Points, in no order, along strands that fork and pass close to each other.
Points whose rows are less than 38.9 apart are linked; no others are. Some points are linked to none.
j563: [  5  -3 -21  23   6  16   6   1 -15   5  -9   3   1  10  -9  -2  13 -10
 -13  -6 -15  -3   5 -14]
j708: [-13  -6  -4  21 -16  20   8   1  -4   1 -16   1  -7  -9  15 -29   7  -3
  -9   2   5  15  10  -7]
j601: [  1   7 -19  17  17  11  -8  -1 -12   6 -13   1  11   2 -14  -2   5 -20
  -4  -3 -42  -4   1   1]
j282: [ -3 -17   9  -8  -5 -13  -4  13 -16 -15  21  -4  -2  -8   5   3  -2  -4
   7 -23  17   3  -8 -25]
j479: [ 15  -9  -3  -1  17   6  12  13  15  13  -5 -11  20  -7   0   7   8   7
 -14  11   9  13  21   5]
j852: [  2  -2  12  16  -1   6   4   7   9   0 -14  20   4 -13  11   9  -7   8
  20   1 -10   3   3  14]
j985: [-10   8   3  -3  -5 -18   8 -23   0   1  -6  -8 -18  -2  -5   6  23  17
 -11  -3  13 -20   4 -25]
j188: [ -8  -1  -7   4 -13   1   5   3 -18   4  -8   3   9   0  10 -27  17   9
 -18  -6  15  27  19  -7]
j196: [ 16 -12  -1  10  16  17  16  10  17  12   2  -8  20 -12  -3   3   0   3
   6   6   9  15   8   4]
j976: [  3  -5 -21  -9  13 -12  -6   8  18  -3   6   7 -14  20 -16  13  26  20
  -3 -10  -7 -25 -14   3]
j717: [  2 -17   0  -8  -6  14  -5  14   3  -5   8  -1  11  -7 -19  -2 -42  -1
  13  -2  33  -2  11  -8]
j544: [ -4   4   1 -14  -4 -11 -17  -2   7  -6 -12   0 -14   2  18  -7 -10   5
  -8  17 -19  -3   2  36]
j892: [ -3  -2  12 -22 -24  -5  -6  -8  -2   4  -8  -4 -16  -8   8  10 -39  10
  -1   4  31 -13   7   5]
j913: [ 15  -2 -12  16  15  12  21   0   0  12   4 -13  16   9 -17  -3  35   4
 -15 -13  12  -4  19  -9]
j539: [ -5 -12  -2   2  -8   8   0   8  12   0 -13  21  -3 -12   3  11 -35   5
   9   8   2   0   8  22]
j47: [ -8   1  10   8 -11   6  -7  -8 -10  -5  -2  -6  -3  -6  17 -10  -8  -5
   4   8  -7  10   5  -5]
j963: [-12   1   7   0  -7  -2 -13  -3 -18 -17  20 -15  11 -10  -1 -16  -3 -22
  15 -12 -11   9  -9 -18]
j6: [ -9  11   4  -1 -11  -8 -27   6 -12  -6  -6  16   6  -6   1   9 -39 -13
  12   4  -9   8   4  21]
j537: [ -8 -19  -2  -2 -10  -6   2   7  -6  -9  21   6  21 -12  -1 -23   3   5
   8 -28  18  21   4 -13]
j365: [  0  -5 -10  -7   8  -4  -8   1  -3   2   0  -1   5  -1   0  11  -4  -1
  -4   5 -25  -3  -4  -1]
j990: [  7   5  -1  23  15   8  11   7  -1  13 -23  19  -1   9   0   5  23   7
 -19  -2   1   1  13   1]
j428: [-10   3  11  19  -7  19   0 -20  -1  -9   8  -1 -18   9  10 -23  -1 -16
   5  10 -13  -1  -7 -13]
j632: [  7  18  23   7 -14 -14  -7 -18 -14   0  11  -8 -10  -3  25 -22   4  -3
  -1   3  19  15   8  -2]
j470: [-10   9  17  17   0   4  -3 -13   4  -2  -3  23 -11   7  18   2   1   6
  12   0 -20 -11  -6  13]
j903: [ -8  -3 -28   1   0  -3 -13   8  -8   2 -14  16 -12  11   6   7 -19  -6
 -15  14 -20   7   5   7]
j12: [ -9  -4  12  -1 -11 -13  -6  -2 -23 -12  20  -7  -6  -4  13 -14   9  -3
   5 -22  16   2 -10 -22]
j405: [ 11  -3  -6  -4  22  -4  16  -8   8   7  10  -6   8   2 -23  17  31  12
 -13 -10   0 -28   3  -9]
j48: [  9   5  -2 -25 -21 -13  -9 -14 -26  -1  20 -29   0  -4   5 -22   2 -10
  -9  -2  21   8  -9 -10]
j757: [  8  -6   5   1   2   3   3  15  -2   6  -6  -7  20 -14   5   5   1   9
 -11   6   6  16  22   2]
j351: [  1  16  -7 -42  -9 -31 -18  -6  -2   4  -6 -12  -9   8   1   1   4   4
  -7  11  -7  -7 -13  19]
j969: [  0 -10  -8  20   1   5   6  20   2  -3   5  10  10  12  -3  -5   9   1
  -1  -5  32  30   6 -17]
j73: [  9  13  19   1 -24 -14 -13  -6 -22  -1  10  -6  -6  -8  20  -7 -23  -5
   9   7  28  14   3  12]
j182: [-10   7  13   0  -2  -1  -6 -14   9  -7   6  18 -17  13  10   4   9  16
  13  -5 -17 -23 -20  13]
j3: [  8  -9  14  29   8  16  11  11  13  -2   5  14  15 -17 -11  -2   5  -4
  32 -21   0   6 -11 -10]
j130: [ -3  -5  -4 -34  -8   6   1  -5   4   1   2 -17   4  -7  -4  -1  -7  -8
   5  16 -27  -8 -13  -3]
j953: [ -3   4  -3 -31  -8 -17  -5  -4 -13  -4   3 -12 -10  11  -1   9   1  -8
  -6   5  -7  -9 -15 -13]
j161: [  4 -16   9 -11   7 -12  -4  22  -7 -11  23  -5  18  -7  -9  16 -19  -6
  10 -12  28   4   6  -7]
j971: [ -2   9   9  21   2  21  16 -19   0  20  -4   6 -14   0  -8   4  23  13
 -17  -9  -9 -24   2   1]
j840: [-14  -3   0  15 -13   7 -14   6  -5 -15  11  10  15 -14  -6 -19  -5 -16
  22 -26   0  23  -2 -16]
j978: [ -8   4  10  17   1  19  11 -20   1  12  -2   9 -18   4   1  -4  12   6
  -5  -1 -22 -23  -9  10]
j168: [  9   0 -12  18  16   8  12  17   2   6  -5  -3  20   7 -10  -2  17  -5
  -8   5  11  20  12  -8]
j897: [-10  -5   9  21 -17  17  14 -13   9   1 -12   7 -27  -2  25 -10   1   2
  -5   8   3  -2   0  -8]
j118: [  1 -13 -14 -13  -4   6   6   0   7   5 -15  -6  -8  -5   4   7 -13   8
 -18  17  -5  -4  10   2]
j986: [ -8  -6   6  18 -12  27  19  -5  10   5 -15  -3 -19 -13  19 -20   8   2
  -9   5   1  -3   3  -8]
j21: [  0 -22   7 -13   7 -14  -9  21 -14 -18  25  -6   5  -9  -6  10 -12 -12
   9 -21  20   3  -3 -17]
j460: [  5   9  17 -34  -9 -20  -1 -23  16   1  -4 -18 -17  -6  12  -5   1   5
  -4  23   0  -4  -5  19]
j290: [ 12  -1 -25   2  16   0   7  -2   6  13 -17   2  -3   8  -5   5  19  11
 -20   3 -18 -17  12  16]
j133: [ 13  -6 -14  25  13  25  17  14   1  12 -16  -1   8  -2  -9 -14  16  -5
  -9  -2   2  13  10  -6]
j893: [  4  -8 -15  20   1   1  13   2 -18  -6   7  -1   7  16 -12  -9  27  -3
 -15 -24  10  -7  15 -25]
j36: [ -2 -12   4 -16 -15   5 -14   8 -14  -4  11  -5   9  -9 -11  -3 -43  -3
   9  -7  30  -5   4 -11]
j937: [ -3  -7  -3  16  -7   4  -1  21  10 -12  -2  32   2   4 -12  19 -33  -5
  17  -4  27  16   3  -3]
j917: [  3 -14 -20  -7  -6   5   9   4 -15   2  12 -18  19  -4  -4 -25  12   4
 -10  -7   1  12  16 -18]
j756: [  5   7   0 -15 -12  -5  -4 -12 -26  -7  19 -31   0   5   2 -25   4 -20
  -5   7  -2   6  -4 -13]
j233: [ -9   6  16   5  -2   5  -4 -12 -16  -7  18 -11   6  -2   1 -16   7 -15
   9  -4 -14   1  -7 -16]
j215: [ -5  -5   4 -15 -20   1 -13   3 -17  -3  10  -9  -2  -6   0  -3 -31  -4
  -1  -2  23   3  -3 -11]
j198: [ -7  -5  11   8 -19   5 -11  10 -10  -9   7  11   9 -12  -3  -1 -24  -3
  19  -7  20  16  10  -3]
j86: [  5   4  -8 -26  11 -22  -3  -3   4   2  -4  -7   4   2  -7  14  17  16
  -9   0 -15 -17   3   2]
j45: [  4  -6  13  11   9  21   4  -4   5   3  -2  -4  16 -22  -3  -2  -3  -1
  21  -7 -23  -2  -6  -4]
j354: [  7   5 -31  13  32 -12   6  14  13   8   1   5   6  29  -5  16  12  -5
  -9   5   1   4   0  14]
j845: [  4  19  30   7  -2  -6  -2 -25  -8  -1   3  -7 -16   5  17 -15  10   2
  -9  11   5   3  13  -1]
j931: [ -7   7  25  19 -14  -3   4  -6   7  -8 -14  16 -17  -4  26  -5 -16  -5
   8  15  -3   4   6  24]
j737: [ -2 -14  -6 -14  20 -16  -6  23   5 -11  25  -7  12   7 -10  24 -24 -15
  -1  -5  26   2   2  -6]
j50: [  4 -13 -18   3  -5  13  11   4  -9   6  -7 -15  11  -2  -2 -19  14   5
 -19   3   3  12  23 -14]
j427: [  9  -3   0  11  15  20  20 -16  12  21  -4   0 -10  -4 -14   5  16  18
  -9  -8  -8 -24  -5  -4]
j536: [  6 -21  -3 -34   0   6   3   7  25   0   9  -1   6  -6 -14  17 -20  16
  11   8  -3 -14 -10   8]
j694: [ -1   0  10 -16  11 -22 -12   7   0 -12  14   9   4   1   4  15  10  11
  10 -18 -13 -17 -15   2]
j7: [  4   2  30 -21 -20  -8   3 -15  -9  -8  20 -16  -8  -4  10  -4  -5  -7
  18   1  12  -1 -17 -14]
j89: [  4  -7 -10  10  39  -7  -4  12   1   0  12   9  12  11 -20  11  17 -11
   5 -20 -22 -17 -10   4]
j66: [ -3  15 -19  25  22  21  10  20  13  -1  -7  -1  13   9 -16  -2   5 -21
  13  -9  28  39 -19   1]
j783: [ -7   1   7  16   2  13   4  -9  11  11 -13  19 -20  -1  17   0   7  10
   0   0 -16 -15  -3  13]
j607: [ -9 -12 -18  -7 -12   5  -4  -4 -20  -5  17 -19  14  -8  -5 -31  -1  -7
  -3  -5  -5  14   6 -19]
j874: [ -4  -2 -15 -25  -2 -16  -6   4  12  -5   1   7 -18  19 -14   7  32  12
   4  -9 -12 -29 -21   0]
j968: [ -7  -5 -13 -37 -15  -8   7 -12   0   5  -7 -11 -17  11  -5   5   2  -4
  -8  11 -10 -13 -12 -10]
j147: [-11   2  15  16 -11  17   5 -10  -7   1   5  -3  11 -10  15 -33  20   4
   2  -8  -1   9   9  -2]
j731: [  5  -8   9  19  -1  23   4   3   9  -5   5   1  15 -26  -8  -3  -2  -5
  29 -16 -12   6  -7 -13]
j480: [ 12   7   2  16  17  14   0  17  11   2  -9   4  28 -18 -13   6  -1 -12
  12  -1  -7  26   4   8]
j921: [  3   6  12  22  21  12   1  -2  -4  12   2  17  12  -1 -10   8  16   1
   3 -15 -23 -15  -8   5]
j85: [ -8   7   7  -8   2   2 -12  -7  12  -2   8   9 -12   9   0  -3  25  18
  12  -9 -23 -29 -20  20]
j4: [ -9  12   0  26  -7   3   2  -2 -26  -1 -10   6  -1  14   7 -11  20  -3
 -17  -5   1   5  14 -10]
j27: [  8 -16  -4 -15   8   4   4   9  28   2  12   1  14  -5 -14  21 -29  11
  13   9  13  -4   2  12]
j33: [  4   6   8 -11   7 -21  -4   3 -15  -2   4 -11  11  -3   1  10  16   8
  -9  -9  -1  -7   7 -15]
j28: [ -4   2  19 -13   2 -21  -9   0  -5 -16  10   9   7  -2   9  12  -3   5
  21  -9 -19 -16 -15   9]
j675: [ -6  19  24  -6  -3 -21   3 -26  -5   2   3 -17  -9  -4   3   1  21  15
  -3  -2  13 -16   1 -14]
j165: [ 10 -10 -22  17  21   9  19   7  30  25  -9  11 -20  14   3   6  -1  12
   1   1   9   4 -11   9]
j489: [-12 -15   3   9 -11  -2  -4   9  -8 -17  20   9  17 -17  -4 -20  -4  -6
  24 -32  13  17  -3 -16]
j987: [  6  13  29   4  -3  -7   1 -30  -6  -8  13  -7 -21  13  10 -17  11  -7
  -2  10   3  -7  -2 -12]
j906: [ -9   0  14  16 -17  10  11  -4  14  -3 -17  13 -24  -4  28  -3 -15   0
   4  12  -2  -2   2  11]
j332: [ -2   6  14 -12 -11 -19 -12  -4  -4 -12   9   9   0  -1  13   8 -19   3
  21   2 -13  -4 -11  18]
j901: [ -1   5 -10  18  12   9   5  24   4 -10   1   7  23  11  -8 -10  12  -4
   1  -5  33  41   1   1]
j594: [ -5  12   3 -16  -3 -23   5 -24  14   5 -19  -9 -20  -4   4  -2  17  19
 -11  15  -2 -17   5   9]
j932: [  1  15  -1  -4  -5 -14 -14 -10 -25   1  -4 -16  -7   6  17  -4  -7 -14
 -16  15  -5   8   6  -1]
j979: [ -8  10  -5  25  -2   1  -1   9 -26  -4  -3  12  12  17  -4 -15  23  -7
 -12 -14   1  17  12 -15]
j998: [ -2   2  13 -10 -14   0  -2  -9   1  -1  -7 -15 -17  -7  17  -8 -31  -9
 -14  23   6   2   9  14]
j288: [ -4   6   5   3  -3  -4 -18  13  -3  -7  -9  21  18 -14  -7  15 -33 -12
  18  -1  -7  15  11  16]
j654: [-13   5  -5 -33  -9 -24  -9  -1   6  -8   5   1 -20  24  -6   0  25   2
   7  -5 -16 -21 -27   2]
j408: [  3  12  21 -12 -13 -21  -2 -17  -1   4  -7 -11  -4 -17  20   7   1  17
  -3   8  16  -2  10   1]
j723: [ -8  -3   0 -40 -16   2  -8  -2  -4   1   3 -15  -6   0  -5  -2 -25 -16
   0  21 -11  -4 -15   1]
j180: [  3  -3 -14   8   0  -1  11  -5 -17  -4   2  -7  -3  19 -10   5  21  -5
 -15 -15  -3 -19   6 -27]
j684: [-11   0  -2   0  -7   0 -19   5   0  -4 -14  11  -1  -7   9   2 -34 -12
   0  13 -16   9   7  23]
j42: [ -8   4  28  16  -6  19   4 -17  -4  -5  15  -9   6 -11   9 -25  10  -3
  15  -3 -10   0  -4  -8]
j431: [  2 -14  -3 -13  30 -10   0   9   4  -4  16   4   6   4 -15  13  23  -4
   1 -17 -21 -22 -15   2]
j383: [-10   1   0   5 -16 -14  -1  -5 -20 -10  14  -2 -16   9  12 -12  16   7
  -9 -24  22  -1  -1 -30]
j330: [ -5  16   5 -29  -5 -18  -4 -19   2  -1   4  -4 -18  24  -7  -7  24  -4
  -1   7 -22 -22 -20   8]
j997: [ -7  -4 -14 -37 -15 -11 -13  -2  16   1 -15  -4 -23   0   0   6  -8  18
  -9  15  -1  -8  -1  19]
j787: [  1  -2 -20  27  -5  23   8   3 -16   4 -21  -2  -5   6  -1 -16  12 -17
 -17   2 -11   2  17  -6]
j398: [ -1 -11 -11 -27 -13  -2  -2   2  15   7 -13   0 -16  -4   2   8 -24  17
 -19  16   2  -7   5  11]
j596: [  5 -14 -25  15  12  21   9  16  16   9   2  -3   4   4  -9   0 -10 -12
  -4   8  18  20   5  -7]
j478: [ -9  14   4  21   1  12 -13  -1  -5  -4 -10   3   8 -13   3  -8  -1 -21
  10  -3 -25  15   3  -5]
j185: [ 15  -3  -1   2  22   8  19  -9  18  18   6  -3   3   0 -15  14  23  16
  -7  -5  -4 -25  -1  -3]
j637: [ -1  -1 -15 -32  -6   0   8 -13   4   5 -11 -12  -7  12  -5  -1  13  -3
 -10  14 -28 -20 -10   4]
j526: [-13 -12  -5  -8 -15   3 -12   1 -18 -13  20 -12  11 -16  -5 -22 -16 -11
   8 -15   4  14  -5 -18]
j414: [  7 -13  -5   4   7  10   6  18  26   7 -11  20   4  -6  -4  15 -30   5
   6  13  10   7  11  25]
j22: [  8   4  -1  25  32   3   3  10  14  19   1  22  -1  16 -13   9  20  10
   0 -16  -7  -8  -9  23]
j221: [ -3   0   7 -22 -16   1 -12  -9 -11  -6   8 -17  -6  -1   2  -6 -28 -18
   5  18  -5   3 -13  -4]
j631: [ 11  12  22 -13 -27  -9  -8  -9 -18  -1  13  -6  -7 -10  10   2 -33  -5
  12   4  35  -3  -4  12]
j309: [  2  -4 -17 -22  -4 -12 -12  -1  19   2 -13  -3 -19   2   1   0  13  27
  -9  10 -10 -16   5  21]
j522: [  6   1  24  -9 -24  -2  -2 -18  -9 -14  24 -17  -3 -11  12 -22 -16  -8
  23   3  14   9 -11  -5]
j800: [ -1   5  -6 -13   2 -21 -20   7  -8   2  -2   7  -1   6   9  13 -13  13
 -10   2  -7   3   6  13]
j415: [  5  -3  -2   1  10   6  -6   5  18   6   5  14  -9   7  -5   4  18  28
  14 -12 -17 -24 -15  20]
j700: [  0   9  -2  22  -1   6   9  -3 -10   6 -18   8  -5  11   3   2  22   6
 -25  -1  -2  -8  19  -4]
j256: [  0   7  -1   9  18   7   0  -5  -6  11   1   7   1   5 -11   8  19   4
  -7  -7 -29 -23  -5   9]
j285: [  1  -5  -8 -28   3   7   9  -8  -3   0  -4 -19   6   1 -11   1   9  -6
  -3  12 -34 -17 -10  -7]
j110: [  4   1 -16  20  33  -2   0  18  10  -1   7   9  18   7 -12  16   4 -22
   9  -7  -1  15 -12  -2]
j497: [  0   2  16 -33 -16 -13   1 -15  18   0  -5  -8 -14 -13  10   3  -9  17
   6  13  -3  -8  -4  19]
j29: [  6 -15   6 -37 -11   0   5  -2  19   3  -3  -4   2 -16  -5  16 -20  22
   5  10   4 -12  -1   9]
j777: [-14  14  -3 -18  -9 -22   6 -27   7  -3  -8  -1 -19  18 -18   4  29   7
  -7   3  -3 -32 -13  -5]
j514: [  8   8  -2 -27 -18 -12 -13  -5 -26   7  14 -31   4 -11   5  -7 -10  -4
 -15   1  21   4  -2  -8]
j125: [  9   9 -16  11  21   2  15  20   3   6  -3  -9  25  12  -1   5  17  -5
 -18  12  23  26  17   1]
j882: [ -4  15  -8  22   9  19  -7  -3  -6   6 -17   1  10 -12  -8 -10   6 -26
   2  -6 -36   8   3  -1]
j258: [ -7  -4  -4  11 -17   9   6   9 -13   2 -16  -2  -2  -5  17 -22   6   5
 -20   4  14  21  20  -5]
j842: [  0  -2  23  -3 -28   6   6 -12  -6  -8  12 -12  -3 -14  14 -16 -20   0
  18   6  14   7   3   1]
j959: [ -1  -4 -14  -7   6 -17  -3   0  12  -1   2  14 -14  12   0  17   9  22
  -1  -9   0 -15  -9  -4]
j357: [  5  15  -5 -37  -9 -19 -15 -13  -9   3  -4 -17 -14  10   6  -1  -7 -10
 -18  22  -5  -2  -7  12]
j501: [  5 -15   9 -15  -4  18  14 -11  15   3  -1  -8   6 -17   1   7  -2   9
  13   8 -17 -14 -14  -4]
j933: [  4  -8  12  -6   0  23   8 -11  11   1  -4 -11   9 -25   4  -5  -5   0
  17   7 -26  -9  -6   8]
j887: [  6   2   2   8   6   6  -8  16  11  -1 -12  10  23 -19  -7  13 -19 -10
  15   3  -7  21   8  11]
j816: [ -8  -5 -13  25   2  17   8  23  18  -2   3  16   0  12 -12   9 -20  -8
   9   1  38  28  -7  -7]
j745: [  5   4   1   0  21  -4   9  -4  -9   2  10  -7  15   2 -22  14  28  -2
 -16 -16 -11 -25   6 -10]
j293: [  4 -13 -23   4 -14  15  18   1  -8   4 -16 -20  -2  -6   7 -16   5  -3
 -28   9  -1   4  23  -9]
j128: [ -4 -17  -6   9  -8   3   3  11  -5  -4  12   9  10  -1  -1 -16   3   6
   0 -14  23  21   4 -20]
j331: [  4  10   1  -3 -12  -6 -12 -10 -24  -4   9 -18  -9   6  13 -19  -7 -18
  -9  15   3  16   2  -8]
j532: [ 10 -15  -5   0   8  17  13  10  26   7   7  -4  17 -12  -9  13 -22   2
  13   9  14   8   2   6]
j270: [  7   8 -24   9  28 -11   9  17  11  10   1   0  15  20  -1  19   9  -2
 -15  12  14  15  11   7]
j308: [  0  12   9 -16  -4 -16  -6 -16  -8  -1   2 -13 -10   7  10   5   3   1
  -7   8  -7  -8  -8  -6]
j445: [  2  10  30  -4 -11  -8   0 -19  -8 -11  18 -10 -16   4  14 -11   7  -2
  10   0  12  -6 -13 -16]
j865: [ -5 -13  -1  16  -3   7   5  24  12 -10  13  20   6   6  -9  12 -22  -3
  14  -7  42  19   3  -8]
j84: [  5 -12   0  -7   5   8   7  -4  19   7  -3   5  -2  -8   7   9   3  22
   8   2 -13 -13  -5   2]
j453: [  6   3  10  27  25  12   3   9   2   8  -2  10  19  -6 -12   7  15  -3
  11 -15  -8   4  -8  -4]
j444: [  2 -11   2   4  -5  21   0  17  10   1  -4  12  13  -7 -16   4 -40  -4
  11   4  33   8  18   6]
j40: [ -9  -3   0 -10 -11  -4 -12  -2   4  -1  -9  -1 -12  -3  14   0 -30  -5
  -7  19 -11   1   5  21]
j34: [-11  -3 -22  11   5  -3 -16   9 -12 -15   0   9  -1   6  -8   8 -13 -25
   1  -6 -24   5  -8 -20]
j235: [  2   6   7 -21 -17 -14 -15  -2 -21   0   8 -17  -3  -6   8   6 -17  -1
  -5   3  15   0  -7  -6]
j965: [  7   7  -7  21  38  -6   6  15  21  15   4  16   8  17  -6  12  12   7
  12 -11   3   5 -15  22]
j500: [ -6  -7 -16  18   3  -1   9   8 -19  -7  11   8  17  13  -9 -23  25  -3
 -11 -25   6  10   9 -20]
j169: [ -3   5  18  17 -17  -1   3   5   2  -5 -17  23  -2 -13  16   7 -18   2
  18   6  -4   8   9  15]
j226: [ -8  19  -1 -16  -3 -10   3 -29   2   0  -1  -5 -17  23 -19  -1  29   2
 -13   0 -16 -31  -8  11]
j592: [ -9   4  14  20  -3  22  10 -20  -1   0   2  -1 -19   6   7 -12  11  -3
  -2   3 -13 -15  -5  -9]
j476: [  4  19  25 -18  -3 -24  -1 -24  -3  -1   2 -14  -9  -4  13   1   8   8
   1   8   7  -7  -4  -1]
j225: [  1   4 -16  30  15   7   8   5  -9   6  -7  20  -2  18 -11   6  14 -11
  -9 -12 -12  -6  -6 -16]
j49: [10 10 -5 20 31  0 11 17 22 16 -8 19  7 16  1 12 12  7  2  2 13 16 -8 21]
j286: [ -1  -3  18  -4 -28   8   3  -2  -6  -4   4  -2   3 -22   3  -2 -37   0
  21   3  12   0  12   9]
j778: [-11  -2 -30  15  -2   6  -9   7  -7  -6 -13  14 -10  13  -2   6 -17 -15
  -9   7 -22   8  -2 -14]
j390: [ -3   5  14   4 -12   2  -6 -19  -9 -15  12  -2 -24  14  11 -12 -11 -16
   9  10  -5   7 -12 -15]
j366: [  2   7  15 -26 -27  -7 -11 -15 -10   3   1  -5 -16  -1   3   9 -36  -1
   4   7  36 -14  -9   5]
j159: [  6  -1  -3  13  25   2  -7   7  10  12   3  19  -7  11 -13   8  26  23
   0 -17 -13 -21  -8  24]
j379: [ -5  20  -2 -12  -9 -31   5 -36  -1  -1 -13 -10 -28  18 -10  -3  24   2
 -14  10   3 -21  -6  -4]
j247: [  1  -5  -4   5   8  13   1  19  23   6 -10  17  14  -1 -15  12 -39  -7
   6  12  27   7  15  19]
j732: [-11  13   2  22  -8  15 -15   4  -4 -10   1   5  15 -15  -2 -14  -1 -18
  19 -15 -14  19  -1 -13]
j378: [  7  -9   0 -11   1   1   5  -3  12   8  -6  -4  -2 -11   5  11   0  20
  -8   8  -4  -8   6  -3]
j206: [ -3   0 -14 -10  -1  -4 -16   6  12  -1 -13   3 -12   2  12  -2   7  20
  -8  12 -21 -10   6  33]
j281: [  4  -8 -12 -15  19  -7   1  12  30   4  16   2  11   5  -4  22 -22  10
   5   8  23  -5   1  15]
j854: [  0   4 -16  26   6  24   6  22  20  -9  -7  14   4   6 -16   2  -9 -16
  14  -5  32  41 -12  -2]
j495: [  1   3  10 -12 -11  -1 -12 -15 -12 -13  17 -12 -14   8   0 -13 -20 -27
   7  15  -8  10 -18 -13]
j314: [ -3   0   4   3   3  20   1 -18   6  -2  -2  -9  -7  -2  -1 -12  -1 -15
   7  14 -35 -13 -16   2]
j697: [  4  14  -4 -40   0 -32 -10  -6  -4   4  -7 -15  -1  -1  -3  10  16  12
 -10   8 -11 -13  -3   6]
j900: [ 11 -10  18  28  11  17  23   8  17   5   3  13   8  -8  -4   6   8   7
  25 -14  10   5 -10  -5]
j498: [  0   1  17  -2 -13  -2   2   0   0   2  -9  -3   0 -13  18   2  -3  20
  -5   3  18   4  18  -4]
j909: [ -4  10 -11  23  24   7  13  24   8  -5   4   0  21  13  -5   0  19 -13
   7  -8  30  30  -9  -3]
j199: [  2  13  18   6 -17 -15 -14  -4 -27  -2   9  -5  -2  -3  24 -15  -7  -5
   0  -2  20  21   4   2]
j236: [ -3  -3  13 -17 -22  -2  -4  -7  -3   3  -7 -13 -13 -11  17  -1 -28   3
 -10  12  20  -1   8   7]
j388: [  3  -8   9 -29 -11  -2   3  -5  20   2 -10  -7  -1 -19   6   9 -14  21
   4  14  -6 -12   4  25]
j113: [ -2  -8   7  -6 -15   8   4   1   6  -5  -4   7   2 -18   2   9 -34   7
  16   8  -2  -3   4  13]
j894: [  4  -1 -25  17  32  -7  -6  19  10   7   1  10  12  18 -11  14   2  -9
   0   0  -9  14  -6   9]
j683: [ -7  17  -2   2  -8 -20   7 -30 -10   0 -15 -11 -15  12  -5   7  26  11
 -20   2   4 -19   8 -13]
j839: [  9   9  10 -32 -10 -19  -7 -18   6   3  -7 -14 -22  -2  14  -7 -14  -5
 -15  27   1  -1  -3  25]
j222: [ -2  14  -8 -10  -2 -24 -20  -2 -22   1  -3  -5  -9  11  10   8 -11  -6
 -17   8  -6   5   7   1]
j509: [  8 -13  16  21  -5  20  20   8  15   4  -5  12   5 -15   6   3   7  19
  18  -8  14   6   5  -5]
j718: [ -2   6   4   3  15 -10   0  -1 -18  -3   7  -1  15   3  -7   8  19  -2
 -11 -14 -16 -17   3 -13]
j481: [  5 -10 -20   3  -5  13  14  -2   3   8 -22 -16  -8  -6   8  -3   2  -3
 -25  13 -13  -9  16  -2]
j513: [ -5   5 -21  11  13  -2 -15   8 -10  -6  -6   5  13   4 -10   7  -4 -23
   1  -4 -33   9  -3 -11]
j942: [  3  -7   2 -29  17 -22  -7  11   5 -11  13   1   5   5 -10  17  17   6
   7 -14 -17 -21 -17   4]
j863: [ -3  -6  -4  15  17  -6  -5  13   0  -8   6  21  -1   7  -4  16   1  -4
   7 -15 -12  -5 -12 -14]
j786: [  2  -5  19   9 -14   6  11   5   3  -2  -2   3   9 -16  15   4   0  17
  11  -2  13   7  14  -5]
j552: [ -5   4 -11   5   1 -10 -16  14  -3   2 -17  22  -4   8  11  11 -12   3
 -11   7  -9  11   7  11]
j809: [ 12   3 -15   7  24   4   0  -1  -2  13  -8   7   6  12 -18   5  24   6
 -14  -5 -28 -23   5  21]
j370: [ 13   3   2  19  23   6  13   9  14  18 -15  14   6   6  -2  11  17  10
  -6   3   8  10   6   5]
j504: [ -3  -7 -30  13  -8  10  -5  15 -14  -1 -10  -2   8   6 -11 -12  -8 -13
 -18   4   4  27  21 -16]
j617: [ -4  -3   8 -10 -11  -1  -5   1  -2  -8   5   2   1  -9   5  11 -26   2
  15   5  -5  -1  -9   0]
j216: [  8  10  -6  -7  18 -23   1  -5  -4   7  -3  -2   7   2  -4  16  21  18
 -15  -4  -1 -13  16  -6]
j993: [-10   5  12   6 -11   1   3  -5 -18   7   0   1  12  -6  15 -32  22  13
  -8 -10  14  16  16  -1]
j743: [ 14  11  10  25  25  17   5  16  10   3 -11  10  23 -10 -13   0  12  -8
  17 -10   4  24  -5   5]
j828: [  5  -9 -22  26  -2  32  23   7  -8   6 -27   2  -3  -1  -4 -29  19 -10
 -16  -6   1  15  14  -6]
j656: [  2 -13 -10 -27  18 -19  -3  16  17  -5  19  -4   6  11 -15  27 -21  -1
  -1  -1  24  -6  -2   6]
j912: [  5  -8 -11  11  42 -14  -6  17   8  -9  16  11  12   8 -11  19   7 -15
  12 -15 -11  -1 -13   5]

Follow the links from the first point to the second, and from the first to the third. Name the last point that the two ways share.
j28, j887, j800 -> j113
j683, j963, j206 -> j118
j756, j445, j270 -> j113
j226, j968, j398 -> j476
j544, j637, j906 -> j118
j718, j408, j180 -> j978
j282, j460, j479 -> j27
j495, j398, j985 -> j476
j379, j85, j405 -> j978

A fork is a point with three links. Follow the links from the first point to the second and name the forks in between, in order.
j161, j479 -> j27
j708, j3 -> j118
j963, j998 -> j118 j40
j390, j86 -> j978
j631, j717 -> j113
j976, j3 -> j476
j683, j22 -> j476 j978
j809, j366 -> j40

Name the points in between on the shortest way along the links from the first point to the second, in order.
j398, j188 -> j118 j481 j293 j50 j917 j607 j526 j963 j233 j42 j147 j993
j470, j357 -> j783 j978 j971 j427 j185 j405 j745 j718 j33 j216 j86 j697 j351
j909, j552 -> j901 j969 j128 j537 j489 j840 j732 j478 j882 j601 j513 j34 j778 j903
j199, j113 -> j632 j845 j987 j445 j7 j522 j842 j286
